A landscape with many valleys, sampled at points; each row gives a point and its height.
From any point a ball rolls to the lowest of the 2 points nearest to it. It stops when none of these is lower. Distance is the straight distance between rows; heights are no part of it.
Q_510: [  7  -9 -20  -1  19  -2  -8  34 -34 -12  16  19   7  -3  31  20  29   6
   6   1]  h=33.4
Q_403: [ -2  -2  24  11   4  -1  26   6  19  -3  -6  12  13   8   3  -9 -33  -3
  -7   3]  h=37.0
Q_674: [  3  -2   0   9  -7  -2  17  -4  11   3  13   9  -2  -4  -8 -18   7 -15
  -6   8]  h=22.6
Q_650: [  0  13   0  40   0  22  14  -5  26  27   6  20  11  -9   5 -35  14  -7
   6 -11]  h=42.9
Q_135: [-12  -9 -21   2   4  -4  -5  37 -51   2  27  22   7   9  16  22  29  19
   4  -5]  h=22.0
Q_276: [  8 -10 -17  19 -10  -2  18  15   7  30  18  13  -8  -3 -14 -38  12  -1
   6  17]  h=24.1
Q_573: [ -2  -9  -5  21  -4   0  25  13   6   6  22  11   0   2  -8 -37  -8  -6
  -1  15]  h=18.6
Q_59: [ -5  -6 -22   5  -2  22   4  18 -15   2  16 -22  -8  -3  -2 -42  -8   6
  18  19]  h=63.9
Q_393: [ 13   8  20 -21  10  -1  -4  -3  14   2 -24   0   5 -11  10  20 -39  -3
   5  -5]  h=43.0
Q_461: [-23   5  16  19   3  34  13   0   6  -3  -5 -13  15   6  -4 -38 -19  17
  10  -3]  h=62.6
Q_668: [-20   3  36   2  26 -10   3  -6  14 -34 -14 -15  35  17   9   4 -28  18
   2 -14]  h=49.6
Q_805: [ -6  -3  10  -1  -8 -12  16   2  21  12 -13  14   1  14 -25   6  -5 -13
 -24  -1]  h=22.5
Q_936: [-33  10  12  -1 -31   3 -15  -7 -31  -8  10   2   7  28 -19  45  14  13
 -21  -6]  h=36.6
Q_641: [-19   4  18  18  -6  26   9 -26 -14 -27  17 -26  -2   3  -5 -37   2   2
   3   1]  h=41.0
Q_386: [-13  13  11   7  -7  38   7 -19 -20 -13   3 -41 -15   3   0 -28 -14   8
  12  -3]  h=42.1
Q_854: [-28  -3   9  -3   5   2 -28 -24  24 -20 -10 -29  24 -10 -35 -11   9  20
   4 -18]  h=14.0
Q_917: [ -3 -20 -32 -27  10  -8 -33  30  -8  -5  -8   0   9  -3   2  35  -7   5
  -6   6]  h=69.5
Q_81: [-19  -8   1  13  10  -6  22  25 -11 -16  -2  23  19  18  13   9   7  -7
 -22   5]  h=40.7
Q_737: [ 28 -13  -9 -19  -6 -30   6  11 -17   6   9  -3 -24   1  -5   3   5  -7
  -5  23]  h=47.6
Q_808: [-33   0  11   2 -25   0 -13   8 -30  -6   4  -3  13  28  -3  48 -11  26
 -15  -8]  h=32.3
Q_392: [-20  -5  22  -3  12 -24  -8  -8  30 -12 -21 -27  25  16 -20  10 -23  24
 -11  -9]  h=21.2
Q_644: [-20  12   3  11   9  47  23  16  -4   8 -12 -23   0  18   4 -37 -26  21
   7  -2]  h=62.9
Q_795: [-19 -19  -7  13   3 -12  21  17  10  -7   6  17  16  16 -12 -21  -2  -9
 -28  13]  h=40.4
Q_921: [-10 -10   1  -5   9  -8  -2  -5   5 -27   3  -2  10   3   3   7   3  -4
 -12   5]  h=42.2
Q_696: [ 14  20   6  -3 -21 -12  14 -24  -2  22  -9  19 -29  12  -1  25  34 -30
 -12 -14]  h=55.1
Q_165: [ 26  -4 -15  -7   5  -2  -5  14 -10  11  17 -11 -17 -14   5 -29 -20   7
  32  23]  h=50.8
Q_77: [ 20  14   7   7   0   1   8  21 -27  14   2  25  -4   8  42  29   6  10
  11  -2]  h=38.4
Q_242: [  4  29  15  18  -5  45  12 -15   4  22  -7  -8 -15 -13  13 -27 -20   1
  23 -13]  h=31.4
Q_54: [  8  12   4  11  -8  16   3 -26   3   1  15  -6 -14 -19  -1 -22   9 -17
  16   3]  h=38.1
Q_727: [ 21  19  -5  25 -24  17  10 -14  -5  28  16 -12 -26 -12  12 -31  15  -5
  24  -3]  h=34.1
Q_230: [ 23 -13 -16  -6   4 -14   3  13 -18  -3  29  -9 -22  -7   5 -32   5  10
  16  27]  h=47.5
Q_689: [  9  -1   1   1   4  11   5   7  13  15   5  -3  -2 -13  -6 -21 -32   0
  14   9]  h=58.4
Q_277: [ 32  -1 -19  -1   2 -22   0  15   9  34  -2  34 -12   1  12   9  48   2
   3   2]  h=55.0
Q_450: [-29   7  33  22   0   8  20 -13  12  -8  -1 -20  20  11 -19 -32  -8  16
  -3  -9]  h=62.2
Q_625: [ 13   4  18   7  -3   2  13 -13 -18 -27   6  10  -2   6  28  10  22 -20
 -11   5]  h=28.0
Q_469: [ -4   5  12  -1 -17   2   2 -30  15   6  -5  -2 -13 -11 -27  -4   7 -22
  -7  -9]  h=42.5
Q_443: [33  6 -3 -4 14 -6  3 19 -8  6 -3 28  0 -6 46 16 11 -1 14  2]  h=42.7
Q_896: [-18 -10  16  -5  -2 -24   4   2  16  -9 -20 -17  11  30 -15  17 -29  14
 -29 -10]  h=18.0
Q_574: [ 18  11  13  -7   1  11   8  -5   0   1   5  -6 -13  -7  10 -20 -39  -7
  24  10]  h=57.7
Q_866: [  4  15   2 -20 -21  -6   0  -9  -8  27 -21  15 -19  10 -18  39  25 -18
 -20 -10]  h=53.7
Q_337: [ -1  10  35   3  19  16  13  -7  10 -14  -2   1   9   3  18 -14 -44   1
  15   4]  h=51.2
Q_311: [-12  -7   5 -13 -18 -18   0 -29   0 -13   0  -7 -11  16 -37   9  28 -17
 -31   1]  h=44.3
Q_649: [  1  13  -2   2 -21  27   5  -5  -6  27  -7 -36 -26  -8 -17 -17 -27   7
  11  -6]  h=30.0
Q_777: [ -3 -20 -37  -9  18  -8 -25  15   8  -5   6  15  17 -23 -11  -6  25 -11
   2   5]  h=62.5
Q_755: [ 14  10  -3 -13  -3  17 -13 -18   9  13  -1 -10 -15 -31  -6  -7 -15  -7
  26  -1]  h=35.6
Q_516: [ -8  -7  15   9  -1 -20  31   9   2 -12  -3   6   7  27   2  -2 -28   1
 -24   9]  h=35.7
Q_723: [-26   4  -4  11  -8  33  -6  -2  25  25 -11 -19  17  -9 -42 -22   6  18
  -5 -17]  h=52.4
Q_100: [  6  20  26  17  -7   2  20 -20  22  16 -23  27   1   3  12  19   7 -18
 -11 -20]  h=40.5
Q_127: [ 11   2  18  14   0  -3  34  13 -25  -8   4  17  -2  19  42  10  -1  -9
 -10   9]  h=15.2
Q_665: [ 26   2  -4   6 -10 -19  14  14 -30  10  13  18 -19  17  26  25  32   4
  -6   5]  h=32.9
Q_500: [  2 -15 -31   9   6   9 -10  18  -9   4  26  -1   3 -15  -8 -40   7   3
  17  19]  h=64.9
Q_267: [  0   3  13 -17   4   4 -15 -18   4  -9  -1 -27  -5 -16  -7  -3 -38   3
  12  -6]  h=42.0
Q_521: [-16 -17   0   1   0 -20  -6 -14   0 -31  11 -40  -3  18 -13  -3 -34  16
  -8  13]  h=23.3
Q_829: [-23  -7   5  -5  -8 -27  -7  -6   3 -14 -19 -22   3  40 -18  34  -3  17
 -31  -8]  h=13.9
Q_646: [-30 -19  -3  10  27 -15  -7  10  17 -34  -1  -7  30  17  -7 -10 -19  12
 -16  -1]  h=61.2
Q_58: [ 45   7 -10  -5  17 -16 -12  -7  10  12  15   7 -17 -21  37  -8  21   5
  37   0]  h=48.6
Q_565: [ 21  -1 -16   2   3 -16  -1  13  21  35  -9  33   2  -8   5   6  15 -13
   0   1]  h=56.7
Q_702: [-12   4 -21   7  -9  44  16  14 -10  16 -19 -33 -17   7  -5 -31   1  14
  -5  -2]  h=27.3
Q_331: [  9   5  16 -23   5   4  -9  10 -14  -9 -19  -1   3   2  23  39 -38   1
   3   0]  h=44.6
Q_748: [  4  11 -11  -1  -6  14 -18 -21  32  24  -8  12   0 -31 -21  -8  20 -17
   8 -15]  h=51.0
Q_265: [ -5 -11  -3  21  14  -8  23  19  -2 -16  23  16  12  11  14 -27  -2 -11
  -2  12]  h=12.6
Q_55: [  6  17  24  -3   9  16  -6 -35  -5 -34   5 -13  -4 -20  20  -9  -5 -10
  18  -3]  h=37.5
Q_266: [-12   9   2   4  -1  24 -14 -16  29  24 -15  -1  11 -25 -32 -13   4  -1
   4 -19]  h=51.8
Q_70: [ -2  -9 -26 -12  11   9 -32  -1  15   4   6   7   9 -33 -20 -11  11  -2
  14   6]  h=61.5
Q_986: [-12 -18 -21  -2 -15  -3 -16  -8   8   0  15 -27  -5  -3 -35 -22  -1   4
  -2  14]  h=23.2
Q_994: [  0  14  -5  34  13  22   0 -11  27   8   3  28  19 -12  20 -28  10 -17
  17  -4]  h=41.8
Q_908: [ 21   5 -14  14  18   9 -12  -8  15   6  12  16   3 -27  24 -22  25 -10
  31   4]  h=47.8
Q_155: [ 12  -5 -15 -12 -13 -15  -3  30 -27  24  -1  20 -10  14   4  32  13   6
  -8   7]  h=39.9
Q_997: [ 20   5 -21   0   7   7 -24  -9  23  22   3  15  -5 -35   0 -13  29 -11
  19   1]  h=49.7
Q_915: [-29  -6  14  14  12   1   2  -5  17 -26   1 -16  30  12 -14 -26 -11  19
 -11  -4]  h=61.7
Q_753: [ 39  -3  -3 -18  -9 -36  12   2  -9  24   3   9 -36   7  -1  12  16  -8
  -6   8]  h=50.0
Q_319: [ 11   6  -2 -24  -2   2 -14 -11  24  23 -24  10  -4 -27 -14  17 -14 -14
   5  -7]  h=35.2
Q_788: [-10   9   4  -5 -30  20   0 -33 -10   4   2 -38 -27 -13 -30 -15   4  -3
   7 -12]  h=34.9
Q_329: [-13  -4  14  17  11   4  22   0  29  -4 -11  22  25   4  -5 -18  -8   1
 -11  -9]  h=38.2
Q_387: [ -7  -2  -3   8   7   6  -2  -2   4 -19  -2  26  18  -7  12   5  30 -16
  -8  -1]  h=22.9
Q_828: [ -6   6  -5  19   0  34  20  16 -10  14   9 -16  -8   6   9 -42 -14  14
  13  12]  h=63.3
Q_397: [ 32   5  -6  -3  20  -5 -14   1   8   7  -1  16  -3 -20  31   0  12  -9
  22   4]  h=45.7
Q_528: [-25 -15  -8   0  -7  -1 -28 -12  18  -5   2 -32  13   0 -38 -14  -5  18
  -7  -5]  h=18.5
Q_851: [  9  -2   3 -16  -6  -8  -7 -13  -4  -7  -1 -17 -12 -10  -3  10 -23  -5
   3   9]  h=43.6
Q_559: [-26  -4  17  14  23 -22 -19  -5  31 -18 -15 -38  42  14 -20  -6 -20  27
   8 -15]  h=25.1
Q_394: [ -4 -22 -26   1  -4 -23   0  18  12  10   7   6   0  11 -23 -14  -8  -3
 -14  15]  h=27.6
Q_42: [  6   9  15 -21 -10   4  -5 -17 -25  -9 -14  -2 -11  -5  15  45  10 -16
  -5  -3]  h=54.0
Q_291: [  4  -9  -9  23  14 -14  21  14   3  -5  11  30  15   4  14 -12  27 -20
  -9  10]  h=19.0
Q_494: [ 43   5  -1  -5  -4 -24   7   4 -19   7  17  15 -28   9  36  11  46  12
   9  -3]  h=22.7
Q_495: [-23 -14   6  14  10  -8  17  17  16 -10 -11  22  29  20  -3   2  -4   1
 -30  -4]  h=39.3
Q_980: [ -3   3   2 -10  -4  -6  -5 -10  10  15 -19  18  -1   7 -21  28  24 -17
 -23  -7]  h=52.7
Q_268: [ -6  18   6  -5 -17  18  -3 -17  11  32 -14 -24 -19 -20 -30  -9 -25   2
  11 -24]  h=31.9
Q_581: [  4 -12  -3   7  -5 -23  30  26 -10  -1   4  13   0  27   6   2 -13  -5
 -24  21]  h=34.3
Q_9: [-24 -13 -14 -10  -1   3 -22   9 -20 -22  -2   7  18   7  -6  37  34   1
 -22  -7]  h=36.9
Q_292: [ 21  -9 -28   2  26 -10 -18  22  13  12  15  28   7 -24  14 -20  29   4
  17   2]  h=65.6
Q_928: [  9 -10 -17  -5   5  -6   1  27  16  21 -18  26  11  -3  -5  14  -3  -8
 -14  -1]  h=57.6
Q_593: [-10  22  13   9  -3  48  12  -3   2  23 -20 -19  -3  -7  -4 -23 -23  17
  15 -17]  h=30.1
Q_546: [ 20   6  -1 -29 -15  -2 -19   2 -27  11 -11  -3 -21  -4   6  50   5  -4
   1   0]  h=56.6
Q_712: [-13  -7  -7 -15  -4  -1  -9  11 -26 -18  -1  -4  11  16  13  38  -4  11
 -11   3]  h=37.4
Q_152: [  0  -4 -14 -18  -2   2 -22  -5  31  22 -17   3   5 -20 -28   2 -25   0
   1  -7]  h=36.8
Q_648: [-27  -3   1   7  10  20 -17 -15  22 -23   5 -10  28 -10 -23 -26  18  10
   4 -12]  h=18.1
Q_412: [ 27  21   3 -11  -4   0 -16 -36   4   8   0  -3 -29 -29  11   7  13 -23
  24  -6]  h=42.6
Q_420: [ -6  -5 -10  10   8   9 -11 -11  13 -10  14  16  14 -16  -1 -21  31 -13
   4   4]  h=26.8
Q_881: [ -9 -11 -18  13  -5   0  -4  -5   4 -12  23   6   3 -11 -22 -28  40 -12
  -2  11]  h=28.5
Q_876: [-12  -7  12 -10  16  -8 -16 -11  -1 -40  -4 -25   3   2   7   3 -35   8
   7   6]  h=32.0
Q_463: [-33  -3  -1  -8 -20  -3 -14   0 -20  -3  -7   2   7  31 -29  38  33   8
 -27 -10]  h=39.8
Q_476: [-14  20  11 -10 -21  10  -5 -35   4  11  -9 -40 -20 -14 -37 -12 -15   6
   3 -28]  h=33.5
Q_926: [ 18  15   4 -18 -21  -5  -7 -37  -3  11   3 -17 -35 -24 -12   1   0 -28
  13  -4]  h=44.5
Q_566: [ -1   8  18  23  10   8  22  -5  23   1 -14  31  14   2  14  -4   6 -14
 -11 -10]  h=39.2
Q_654: [ 24   4 -16  16 -16  -4  13   0   4  41  19   3 -26  -9  -4 -32  16   0
  15   3]  h=30.2
Q_692: [ 29  16  -1   5  15  11  -5  -3  -6   4  22   2 -17 -17  33 -28  -1   3
  42  12]  h=54.9
Q_897: [ -9  -2  -6  -1   1   6   0  19  -4   5  -7  28  14   7  11  30  14  -1
 -12  -3]  h=31.8
Q_683: [-25  -5  17   3   7 -25 -16  -3   0 -26 -19 -30  22  31  -4  35  -4  29
 -19 -16]  h=20.0
Q_962: [  4  -4 -20  -5  -4  20 -14  12   9  28   3  -8   2 -18 -19 -22 -23   8
  22   7]  h=59.4
Q_293: [  9  -2   0  15  -8 -12  21  -5 -16 -12  12  17  -8  12  20   6  40 -23
  -7   8]  h=31.5
Q_856: [-24   4  -4  -3 -14  12 -22  -4 -22  -5  -5  15  10  15 -13  39  49   0
 -24  -9]  h=40.3
Q_68: [ 23  16   6   1 -13 -15   5 -26  10  27  -5  14 -25 -12   4   7  19 -25
   5 -11]  h=56.1
Q_312: [ -6  17  11  38 -13  36  30 -12   8  20   7   2  -4   2   6 -38  12  -5
   5  -7]  h=43.9
Q_950: [-10   1  11  14 -16  15  11 -25  -4 -10  15 -15 -11  -3 -20 -28  10  -8
   1  -6]  h=39.7
Q_109: [  3  -7 -21  -9  18  17 -32  16  21   8  -3   3  15 -28 -11 -15 -22   6
  24   4]  h=60.4
Q_338: [ 31   1  -1  10   2 -17  15  -7  -4  -6  27   8 -19  -7  26 -22  21 -10
  16  13]  h=41.1
Q_325: [ 21  15   6  15  24   9   9  -6   5  -3  14  18   2 -13  47 -22   3 -11
  37  10]  h=53.2
Q_48: [ 40   9  -6 -11  -8 -16  -4  -7 -27   5   5   6 -28  -6  28  30  42  -3
  12  -5]  h=34.2
Q_142: [-15  -3 -19  13 -18  31  11  21  -1  27  -5 -17  -5   7 -23 -33 -10  14
  -5   2]  h=25.3
Q_586: [-17   3  16 -10  13  11 -19  -6  20 -15  -9 -23  15  -8  -9 -12 -31  17
  18 -10]  h=40.8
Q_147: [-12 -11 -19   8 -22   4  12   7  12  23   8 -13 -10  10 -39 -31 -10   5
 -13   9]  h=22.1
Q_664: [  7 -21 -25 -14  23 -22  -3  42  -9  -4   7  13   9   2  11   2 -14   3
   7  13]  h=58.7
Q_844: [-25 -10  -9  13   2  19  -3  11  24  10  -1  -2  26  -3 -29 -27 -11  13
  -2  -7]  h=53.0
Q_252: [ 16   8   9   1  11   4   8  -3 -11 -14  22  -8 -14  -4  22 -25 -20  -8
  30  20]  h=56.5
Q_14: [-19  18  32   6  -9   4   9 -30   4  -4  -5 -45   2   0 -23 -21 -18  16
   5 -20]  h=44.1
Q_219: [ 30  10  -1  13 -13 -16  12 -23  -2   3  22   3 -27  -7  15 -18  42 -23
  11   3]  h=38.0
Q_636: [ -1 -19 -25  -1  23  -6 -16  17  -7 -22  15  21  13 -12   7  -6  37 -10
   5   9]  h=63.4
Q_837: [-18  -5  15  -2  18   2  -8   1  30 -17 -16   0  33  -2  -8  -1 -24  13
   2  -7]  h=39.4
Q_150: [ -9   0  11  -5  -4   0   4   8 -10  -8 -11   8  10  15   4  33  -1   1
 -23  -5]  h=34.4
Q_946: [ 11 -17 -32 -24  15 -15 -25  26 -17   0   3  11   2 -11   8  22  21   7
   7  10]  h=68.7
Q_517: [ 25   1   1   3  -5 -14  25  14   5  28 -10  28  -9   9  16  16  -3  -8
  -6   8]  h=29.8
Q_987: [ -9   8  34  -9  17   5   5  -9   2 -37 -17  -8  21  10  21  19 -26   6
  -2 -11]  h=48.7
Q_17: [  2  13  33  -1  12  12  14 -21  -8 -34 -11   1   2  -1  31  14 -12  -8
  -1  -7]  h=49.9
Q_827: [-18   5   4   5 -21  18   8  -9   7  16 -16 -38 -11   2 -35 -21 -34  22
   0 -13]  h=27.8
Q_26: [  0  -4  -1   3 -13  -7  10  34 -46   5  14  19   4  20  24  33  -6  13
  -3   8]  h=19.9
Q_308: [  2  12  24 -13  18  18 -13 -11  21  -5 -20  -1  16 -18  -1   2 -33   7
  22 -12]  h=41.7
Q_217: [-27 -14 -24   3  10   8 -21   3  20 -14   8  -2  20 -13 -27 -23  13   1
  -4   3]  h=21.9
Q_538: [-20 -22 -18   2  30 -21  -8  22   4 -36   5  -7  20  17   7  -1 -32   3
 -11   8]  h=60.6
Q_473: [ 20  16  14 -13   6  11   2   3 -22  -7 -12   8  -2  -6  41  34 -12  -5
   9   3]  h=47.1
Q_36: [-18  -8   7   8 -15   0   6  -6  17  12  -1 -21   3   6 -36 -24 -25   7
  -9   0]  h=25.5
Q_870: [  2   7  -3 -16 -16   9 -27  -6 -32   0   4  14  -7  -4   5  49  41  -1
   0  -7]  h=61.8
Q_237: [-21 -12 -20  12  -1  20  -8   2   2 -11  20  -8   9 -10 -19 -39  23   3
  -2   4]  h=25.4
Q_204: [-11 -19 -17  -5  -3 -22   3  18  21  10  -7  14   6  18 -28   7  -5  -7
 -32   7]  h=24.7
Q_298: [-11  -2  14  -7 -12 -15  12 -25  -4 -24   3 -13  -6  13 -16   5   8 -10
 -26   1]  h=45.1
Q_197: [ 27  15  -2  -1   6  13 -12  -9  17  21  -6   6  -8 -30  17  -5 -19  -7
  34   0]  h=37.8
Q_310: [-24   1   4   0 -26  11  -3 -28  -5  -7   5 -48 -13  -1 -35 -20   2  11
  -9  -6]  h=36.2
Q_797: [ 14  -9 -10  14   6 -19  17  29  -9   8   6  31  -3  12  19   0  29   1
  -8  10]  h=24.8
Q_882: [  8 -18 -22  10  22 -15   6  33   1   4  14  20   5 -11   5 -23  -7  -1
   6  17]  h=57.0
Q_916: [ -5  -2   9   9   1   0  24  29 -39 -20  10  16   7  22  33  16 -13  -1
 -15   5]  h=6.2
Q_680: [  4  11  17   1  -8   2  13 -23  18   7 -13  14  -2 -10  -6   5  -5 -13
  -9  -9]  h=41.6
Q_655: [-23 -12 -20   2  -3  -1 -19  25 -37 -11  20  12   8  13   4  33  29   6
  -9   0]  h=32.6
Q_318: [ 25  -3  -9   8   4 -25  24  38 -23  20  11  35 -11  18  34  12  25  19
  -1   4]  h=31.0
Q_961: [ -5 -22 -22 -13  21 -23  -8  38 -11 -20   1  -6   7  18   9  15 -34   9
  -8  13]  h=59.9
Q_900: [ 18 -16 -22 -25   1 -22   1  35 -12  18  -5   9 -10   5   1  22  -4   7
  -4  15]  h=43.2
Q_820: [ 13  12   1  -9 -17   9   3 -16 -10  15   6 -30 -35 -18  -9 -15 -36  -1
  19   2]  h=32.4
Q_468: [-10 -13 -12 -21   2 -13 -13   4 -20 -38   6 -13   0  11   6  20  10  -2
 -13  10]  h=40.2
Q_540: [  2  10  13  -3   7  17   4  21 -36 -11  -4  10  10   5  41  36 -22   9
   6   0]  h=50.2
Q_449: [ -8  -8  10 -18  -5 -17 -15 -26  18  -6 -12 -33  -9   0 -26  11 -28   8
 -14  -5]  h=70.8
Q_703: [ 41  13  -2 -24  -6 -11 -10 -17 -12   6  -1   3 -28 -22  19  28  18 -19
  12  -2]  h=40.9
Q_894: [-16  -1   2 -13 -11 -14 -11 -18  15  -4  -3 -10  -5  -4 -38  -1   9 -12
 -19  -5]  h=43.4
Q_30: [ 49   3 -18  -6   8 -28  -4   2  10  24   7  23 -17  -9  30  -2  35  11
  13  -3]  h=52.3
Q_835: [ 29  -8  -1   2   0 -24  23  12 -12   1  21   7 -16   1  11 -28   1  -1
   7  24]  h=44.4
Q_919: [ -6  -6  -6 -10   8   7 -14   1  27  -2 -16   9  19 -16 -14  -1 -14   0
  -2  -4]  h=38.3
Q_370: [ 14  28  19  27  -3  34  19 -24   1   5   8  -2 -12  -7  24 -28  -5 -14
  23  -4]  h=32.8
Q_838: [ 22   5   5  11  -3 -14  20   0   0  15   6  19 -12   1  16  -5   6 -18
  -4   8]  h=26.6
Q_761: [  7  12  13   7 -24   3  12  15 -44  17  14  19 -10  16  26  39   7   8
   4   1]  h=30.8
Q_739: [  5  -3   6   0 -16 -19  28  18  -7  18  -6  24  -8  26   1  21   3  -8
 -27   9]  h=32.5
Q_933: [-17  11  38 -10   5  -7   5 -14   0 -23 -21 -20  25  10   3  25  -8  16
 -15 -21]  h=47.4
Q_601: [-12   6  34 -13  -9 -13   9 -24  -2 -22 -13 -18   5  13 -10  23   7  -4
 -23 -15]  h=46.1
Q_861: [  3   8  -4  -5  -8   3 -12 -24  23  19 -14  24  -3 -11 -22  10  31 -24
  -8 -14]  h=51.9
Q_162: [ -7 -13 -18 -29   0  -8 -33   4   1 -10 -16 -13   6   0  -8  41 -11   7
  -9  -2]  h=70.0
Q_831: [-12  14  -7   0  -8  49  17   4  -2  27 -33 -33 -10  -1  -8 -21 -11  17
  -2 -21]  h=28.7
Q_871: [-21  21  24   3  -9  29  11 -21 -12  -6 -12 -53  -8   6 -10 -23 -19  25
  10 -16]  h=43.1
Q_684: [-18 -11  -2  -6   0  -8  -2  19  17  11 -24  15  17  23 -24  26  -6   9
 -30  -7]  h=26.7
Q_999: [-13 -22 -35  -8   0 -20 -14   7   9 -11  11 -12  -3   4 -26 -12   0  -8
 -12  20]  h=27.4
Q_8: [ 23  11   3   5 -15 -14  12 -23 -14  -6  13   6 -29   8  16  11  49 -22
  -7   0]  h=34.8
Q_738: [ 11  16  21  10  21  19   8  -5   5  -8   0  11   6 -10  33 -13 -19  -9
  21   7]  h=52.1
Q_509: [ 22   4  -8 -19  -6  -2 -19   7 -22  20  -8  17 -10  -9  14  44  26  -1
  11  -3]  h=58.8
Q_530: [-23  -5  -2  -5  -7   5  -7  25  -5  22 -22  30  19  21 -11  40   7   7
 -22 -12]  h=28.8
Q_432: [  0  -2  -7 -20 -21   0 -17  22 -32  31  -3  15  -7   8  -3  48  -4  12
  -1   4]  h=35.4
Q_676: [-22 -18 -10  -1  -1 -28 -12  -9  10 -29  -1 -29   2  21 -23   4  -9  10
 -23   8]  h=18.8
Q_853: [  6  15  10 -15  -7  14 -17 -22  25  16 -19  -7  -9 -28 -17   4 -27  -7
  16 -20]  h=33.7
Q_93: [  8   4  -1  19  11   8  10  10  24  13  -7  34  19 -11  21 -10  -2 -13
   6  -4]  h=40.6
Q_126: [-10   5  22 -16  19   9 -10 -28  -5 -43   8 -17   8  -8  12  -7 -19  -5
  14  -1]  h=35.1
Q_789: [  1  15  29 -11  -2   9   3 -24 -18 -32  -9  -4  -1  -3  23  33   9 -11
  -9 -13]  h=51.7
Q_92: [ 22  13  18  14  -5  -2  27 -12 -17 -10   4  12  -7   9  50  16  15 -17
   2   0]  h=22.8
Q_351: [ 15 -14 -17 -23  -5 -31   2  19 -22  -2   0  -7 -19  18  -6  18 -13   0
 -18  21]  h=45.6
Q_355: [ 27  16  13  -4   0   5  -2 -26 -10 -14   9  -7 -21 -23  22  -1   3 -19
  22   1]  h=40.1
Q_400: [-15  -2  24   1  -2 -17  15  -8  24   2 -24  -1  18  19 -24   9 -11   3
 -27 -12]  h=20.4
Q_374: [-33  -2  15  -4  -3  -5 -14   9 -19 -25 -12 -22  17  25  10  46 -20  31
 -10 -15]  h=26.5
Q_24: [ 27 -17 -28 -12  19 -24 -17  22  -6   4  15  21  -4 -12  14   2  42   8
  11   5]  h=67.3
Q_966: [-11 -10 -18  15  11   5   3  21  24  16   0  22  27  -7 -16 -25  -8   1
  -3   6]  h=53.8
Q_333: [ -3   1   2  -7 -18   0  -5  30 -37  18  12  13   3  14  10  46 -25  21
   4   2]  h=29.0
Q_614: [  0 -11 -10   3  30  -1 -11   6 -12 -35  24  10  13 -14  21 -21  20 -12
  18  13]  h=64.4
Q_728: [-24  -9  10   4 -14  -7   1 -27   8 -20  10 -42 -10  17 -33 -16  -7  10
 -16   2]  h=37.6
Q_247: [ 10 -15 -17  10  11 -15   8  31  20  31   3  30  12  -6  -5 -17  -8  -4
   2  12]  h=55.2
Q_119: [-10 -16  -7 -22  -2 -23 -28 -12  10 -12 -19 -27   1  12 -18  38 -22  10
 -19  -6]  h=70.3
Q_214: [ 10  14  -8  15  -7  33   6  -8 -12   8  12 -22 -22  -9   5 -32   3   0
  25   5]  h=36.0
Q_51: [ 21   2   4 -19 -13 -19   2 -21  -4   1   1 -11 -29  -7  -9  10   0 -21
  -3   3]  h=45.3
Q_544: [-13   3  33  -1  30   5  -3   3  14 -30 -12  -5  24  12  11 -10 -47  15
  12  -3]  h=50.4
Q_798: [-18 -14   2  -4  13 -20 -13  -6   5 -40  -8 -32   2  24   4  22 -35  18
 -17   5]  h=28.2
Q_693: [-13 -16  -6   5  14  -8  11  19 -19 -36   9   5  14  11  16   3   6  -7
 -14  12]  h=41.9
Q_643: [  8 -16 -33  10  13  -2 -18  15  12  16  19  11   5 -24  -7 -33  22  -2
  14  12]  h=64.0

Call two points neighbours if one is among the 2 nearest of the other. Go from one point of each pair to the other, from neighbour to neighbour, staying as low as possible. Name the highest point that can't be avoided.
Q_643 / Q_26 => Q_500
Q_573 / Q_494 => Q_665
Q_676 / Q_26 => Q_397
Q_896 / Q_135 => Q_856
Q_896 / Q_854 => Q_394
Q_387 / Q_896 => Q_881
Q_147 / Q_676 => Q_728
